Points on a hilly landscape, in no order, each with its height.
From any point a ball takes the steepest step (drop divided by distance) to one of its 5 nearest points. It stops when none of these is lower. Distance is the straight distance between rows; heights are no part of it.
z466: [142 132 156  67 111  57 122 144 171 113 124 140]  h=284
z126: [121 124  70 114 146 141 151 133  96 177 112  98]  h=425
z97: [149 117 125 131 144 175 121 121  98 118 142  85]  h=326
z551: [ 92 134 116 174 158 125 132 107 125 141 102 141]  h=454
z561: [176 116 158 124 119 154 104 118 122 106 151 107]  h=295
z315: [107 127  77 137 154 135 132 103 107 152 105 118]  h=429
z691: [107 141 139 144 188 145 123 106 153 116 127 145]  h=267
z963: [104 134  53 156 120 119 122 107  97 167  99 154]  h=500
z515: [ 79 153 158 157 195 135 139 118 179  97 130 168]  h=319
z296: [ 85 140 156  40 119  72 103 178 155  99 124 143]  h=474
z129: [ 91 150 127 187 146 107 142 110 139 137 103 171]  h=491
z24: [102 124 107 153 152 132 129 100 108 136  99 132]  h=427
z119: [134 141 154 127 199 140 125 113 195 103 133 150]  h=76
z249: [166 130  85  72  89 109 186 159 113 219 155 105]  h=456
z413: [170 118 154 104 127  92 106 130 171 107 141 142]  h=363
z416: [150 135 130  86  53  91 157 157  89 173 124 100]  h=55
z38: [ 88 143 148 183 159 132 147 105 138 113 117 165]  h=478
z160: [129 116 137  80  23 107 151 162  64 144 118 102]  h=200
z970: [ 93 131 166 163 163 171 146 118 158  83 144 126]  h=251
z60: [ 82 146 176 162 186 146 145 122 177  80 136 165]  h=341
z398: [ 66 142 163 172 158 140 143 113 160  90 126 157]  h=385
z924: [169 114 135 103  55 118 123 149  90 119 135 100]  h=182
z426: [170 121 103  86 126 114 161 158 122 192 126  91]  h=426
z4: [184 109 117 106  75 145 125 152  73 144 136  87]  h=292
z95: [ 96 130 163  68  59 116 104 168  88  99 116 117]  h=265
z334: [160 118  84  78 116 133 159 152  93 183 137  79]  h=447
z69: [147 114 173 141 136 170 114 128 189  71 206 134]  h=325
z494: [172 128 143 114 159 128 122 124 145 130 121 122]  h=334
z826: [146 122 139  73  79  84 141 151 132 145 127 114]  h=140
z208: [100 142 125 210 127 127 145 114 144 135 109 182]  h=511
z58: [152 147  59 184 107 130 136 123 126 179 102 203]  h=128
z686: [120 117 148  77  55  95 125 154 101 103 126 117]  h=210
z812: [177 121 130 114 117 149 120 127 105 128 134  91]  h=285
z277: [162 113 178 128 125 167 117 114 152  86 173 110]  h=327
z492: [132 115 178 142 179 167 120 129 190  80 177 128]  h=371
z371: [137 128  98 123 152 146 122 131 111 163 110  89]  h=394
z349: [101 135  62 134 156 119 127 122 120 175  89 131]  h=453
z830: [ 94 141 153  61  75  99 121 162 117 105 115 127]  h=291
z236: [102 132 112 219 105 146 145  97 100 128 127 145]  h=629
z739: [149 128 161 127 171 137 120 116 178 100 152 131]  h=274
z173: [151 124 111  94 176 116 140 142 137 176 101  99]  h=428
z744: [146 124 146 129 176 154 121 123 150 116 130 112]  h=360
z325: [105 146 124 141 188 119 121 122 160 138  93 147]  h=338
z968: [136 151  96 213 120 113 141 124 126 159 111 197]  h=317
z707: [161 119 118  95  60 101 143 152  82 145 128 103]  h=144
z652: [ 97 113 161 171 160 175 135 114 141  89 151 116]  h=162
z318: [175 121 153  98 128 113 111 126 158 107 146 125]  h=328
z434: [171 117 139  91  68  95 141 151  97 143 117 107]  h=119
z634: [112 136 164  87 103  81  72 137 164  78 165 156]  h=537
z993: [102 126 122 155 158 156 123  99 108 126 119 106]  h=369
z871: [145 119  98 116 140 152 123 132  93 162 126  84]  h=415
z722: [106 122  96 163 131 165 123  97  72 135 120 100]  h=506
z453: [164 122 155 108 180 119 122 132 186 116 126 150]  h=257
z178: [105 123 166 149 184 169 134 126 165  85 158 128]  h=281
z148: [165 117 101 102 143 135 150 142 121 176 121  94]  h=414
z664: [ 99 118  73 204  86 165 122  99  76 142 135 134]  h=776
z974: [162 117 171 124 138 123 102 119 189  89 174 143]  h=77
z290: [ 91 130 119 187 148 131 134 110 109 128 114 141]  h=477
z716: [ 93 116  68 178 103 149 127  99  86 148 108 138]  h=644
z350: [ 92 143 157  59 111  94  82 159 151  83 146 136]  h=69
z341: [169 130 149 102 157 114 128 131 166 138 127 121]  h=324
z61: [111 120 109 149 151 166 113 112  86 124 116  91]  h=405
z510: [ 89 112 140 175 146 175 122  98 103  91 134 105]  h=273
z595: [150 160  90 199 128 119 144 132 131 174 119 195]  h=154
z206: [ 73 134 162  69  80 124  75 169 127  75 154 128]  h=423
z977: [165 128 130  82  80  85 154 150 109 161 123 108]  h=109
z766: [163 125 155  95  92 107 122 127 132 102 140 123]  h=370
z471: [105 141  75 169 140 109 132 111 108 150  86 160]  h=464
z859: [116 126  73 190  97 135 124 111 104 164 108 177]  h=459
z155: [176 113 134 118  91 153 114 127 100 123 143  91]  h=255
z336: [ 90 120  35 125 124 114 133 118 110 183  91 137]  h=485
z719: [127 136 143  63  91  56 149 148 133 145 124 135]  h=181
z959: [137 124 170  99  78 115  85 134 138  62 167 141]  h=420
z533: [ 94 137 159 152 189 137 131 113 166 103 123 155]  h=270
z211: [155 120 121 122 170 148 128 117 122 133 127 105]  h=365

Call two points neighbours if one is among the 5 nearest of the other. Go from one point of each pair to the other, from neighbour to neighbour, staying as low as possible. Name the highest point that can't be avoided.
z974 / z416 -> z277
z974 / z652 -> z739
z58 / z974 -> z471

Where does a ball stop that starts at each point below?
z466 -> z416
z236 -> z652
z716 -> z58
z664 -> z58
z129 -> z652
z471 -> z652
z426 -> z416
z968 -> z58

Two balls start at each pair of points below. Name the first point that both come to, or write never.
z325 / z208 -> never
z686 / z719 -> z416
z494 / z744 -> z119
